Points on a hilly landscape, in no order, each with its height.
A ball rolls from a point to whichever of its 5 nearest points has the largest drop for the distance, and stops where none of them is lower. Distance is the straight distance between rows; heights are no part of it.
(215) (h 4.89): [ 2.82  2.54  3.56  1.91  0.17 -0.29  1.46 -1.29]
(102) (h 2.94): [ 2.13 -1.60  0.25  1.43 -1.35  2.41  0.08 -1.39]
(647) (h 1.72): [ 0.43  1.36  4.66 -1.51  2.10 -3.41  2.87  3.07]
(407) (h 0.26): [-2.37  0.05 -3.88 -1.80 -2.94  2.47 -2.50 -1.10]
(487) (h 3.88): [ 2.79 -1.09 -0.45  2.10 -0.10  0.98 -2.58 -0.04]
(85) (h 0.76): [-1.44 -1.35 -1.42  0.34 -1.50 -2.05 -3.89 -0.96]
(297) (h 0.72): [-1.28 -1.08 -2.42 -1.02 -2.38  1.82 -3.17 -0.63]
(277) (h 2.22): [-2.28  0.72  1.44  0.03  1.70 -0.67  2.93  4.59]
(23) (h 1.71): [-0.25 -1.53 -1.68 -0.47 -0.76  2.91  3.94 -3.24]
(48) (h 3.20): [-0.89  1.44 -0.38 -3.95 -1.14  5.17  5.07  4.71]
(506) (h 2.10): [ 2.49 -0.94  3.73 -1.70  4.05 -1.08  2.07  5.71]
(346) (h 1.23): [-0.03 -2.11 -1.10  0.66 -0.47 -2.15 -3.81 -0.73]
(471) (h 5.61): [ 2.36  4.52  5.05  0.61  0.62 -1.40  2.11 -0.41]
(49) (h 1.14): [-1.17 -0.27  0.13  0.13 -1.95 -4.02 -3.65 -2.71]
(330) (h 3.04): [-1.99  2.04  2.15  1.05  1.34 -1.07  3.87  0.74]
(640) (h 2.34): [ 1.11 -0.73  3.26 -1.40  3.14 -1.06  2.38  6.46]
(383) (h 6.39): [ 3.40  1.24  2.00  2.27  0.53  1.10  0.09 -1.27]
(643) (h 4.66): [ 3.38  0.25  0.45  1.14  2.27 -1.84 -3.01 -0.90]
(218) (h 0.40): [-0.19  0.60  3.65 -0.70  2.36 -2.58  2.15  4.40]
(456) (h 0.70): [-3.23  0.16 -3.74 -0.54 -2.43  0.73 -3.67 -1.63]
(288) (h 1.21): [-1.01 -0.52  0.69  0.09 -1.34 -4.51 -3.47 -2.59]
(530) (h 1.83): [-1.33  0.07 -1.18  0.91  1.65  1.67  4.83 -1.95]
(147) (h 0.97): [-3.31 -0.84 -2.04  0.13 -2.05 -1.52 -3.79 -1.58]
(291) (h 2.49): [ 0.99 -1.11  0.25  1.13 -0.67  2.61  2.72 -2.51]
(144) (h 1.38): [ 0.23 -0.48  1.49 -0.67 -1.12 -5.11 -3.26 -3.57]
(25) (h 1.62): [ 1.18  0.07  4.01 -1.76  3.32 -2.74  1.99  5.20]
(372) (h 0.90): [-0.20 -1.71 -2.67 -1.13 -2.69  3.01 -2.28 -0.99]
(448) (h 0.79): [-3.33  1.62 -4.89 -1.05 -2.63  1.26 -3.40 -1.84]
(560) (h 2.48): [-2.65  1.74 -2.54 -0.25  1.95  2.83  3.69  3.06]
(329) (h 0.95): [-1.96 -1.05 -2.03  0.00 -1.73 -0.52 -4.14 -0.90]
(334) (h 1.63): [ 0.23 -1.72 -2.05 -2.55 -1.81  2.45  3.85 -3.07]
(480) (h 5.79): [ 4.20 -0.07  1.01  2.26  0.73  0.38 -1.89 -0.46]
(289) (h 1.41): [ 0.33 -1.92 -1.75 -1.68 -2.80  3.29  0.82 -2.69]
(137) (h 2.47): [ 1.92 -1.32 -0.09  0.46  0.93 -3.17 -4.01 -1.20]
(21) (h 2.63): [-2.47  2.15 -0.48 -1.61  0.54  3.54  3.38  5.50]
(498) (h 2.25): [-0.99  0.14  0.89  1.92  0.72  1.12  4.20 -2.25]
(442) (h 4.22): [ 3.37 -0.55  0.28  1.22  1.09 -1.36 -3.18 -0.25]
(140) (h 1.12): [ 0.03 -1.98 -1.70 -0.37 -2.11  1.92 -2.40 -0.31]
(636) (h 1.68): [-0.54 -0.72 -2.66 -1.31  0.04  2.12  5.04 -2.80]
(182) (h 2.50): [-0.64  1.52  4.15  0.10  1.22 -2.58  3.01  1.93]
(460) (h 1.02): [-2.72 -0.10 -1.16  0.81 -2.33 -2.80 -3.12 -3.23]
(432) (h 1.75): [ 1.49 -0.25  1.60 -1.03  0.32 -5.86 -4.06 -3.60]
(496) (h 0.94): [-0.94 -1.32 -1.20  0.23 -1.65 -0.78 -3.99 -0.90]
(603) (h 0.92): [-3.97  0.65 -2.85 -0.30 -2.18 -1.07 -3.48 -2.33]
(37) (h 2.61): [ 2.06 -1.61 -0.59  1.14  0.72 -2.04 -3.32 -0.59]
(30) (h 0.67): [ 0.74  0.97  2.14  2.52  0.35  0.51  4.62 -1.14]
(171) (h 5.62): [ 4.17  1.51  0.97  1.79  2.49 -0.57 -2.58 -0.80]
(577) (h 5.26): [ 3.27 -0.13  1.05  1.96 -0.21  1.39 -0.45 -1.25]
(479) (h 2.33): [ 2.35 -1.71 -0.76  1.06 -1.88  1.17 -2.10 -0.71]
(53) (h 1.80): [ 0.83 -1.94 -0.80  0.17 -1.88  2.94 -0.84 -1.67]
(186) (h 2.62): [-1.78  2.95 -2.17 -2.02  0.66  4.05  4.20  4.08]
(234) (h 0.69): [ 0.15 -0.53  2.36 -0.83  1.98  1.08  2.33  6.01]
(572) (h 2.18): [-3.52  1.43 -0.74  0.82  1.76  0.95  4.39  1.10]
(162) (h 2.24): [-2.50  0.87  0.73 -0.35  1.47  1.72  2.89  5.23]
(219) (h 2.39): [-2.67  2.20 -3.19 -0.68  1.95  2.41  4.84  1.34]
(12) (h 3.32): [ 3.19 -0.50  0.63  0.28  1.94 -3.80 -3.75 -1.67]

Two balls start at each pair of points below. Name the first point that both come to, or write none.
(636), (383) => (372)
(102), (480) => (407)
(560), (577) => (372)
(479), (23) => (407)
(21), (219) => none

Where does a ball stop that starts at each point below?
(48) => (218)
(487) => (407)
(603) => (407)
(137) => (85)
(171) => (85)
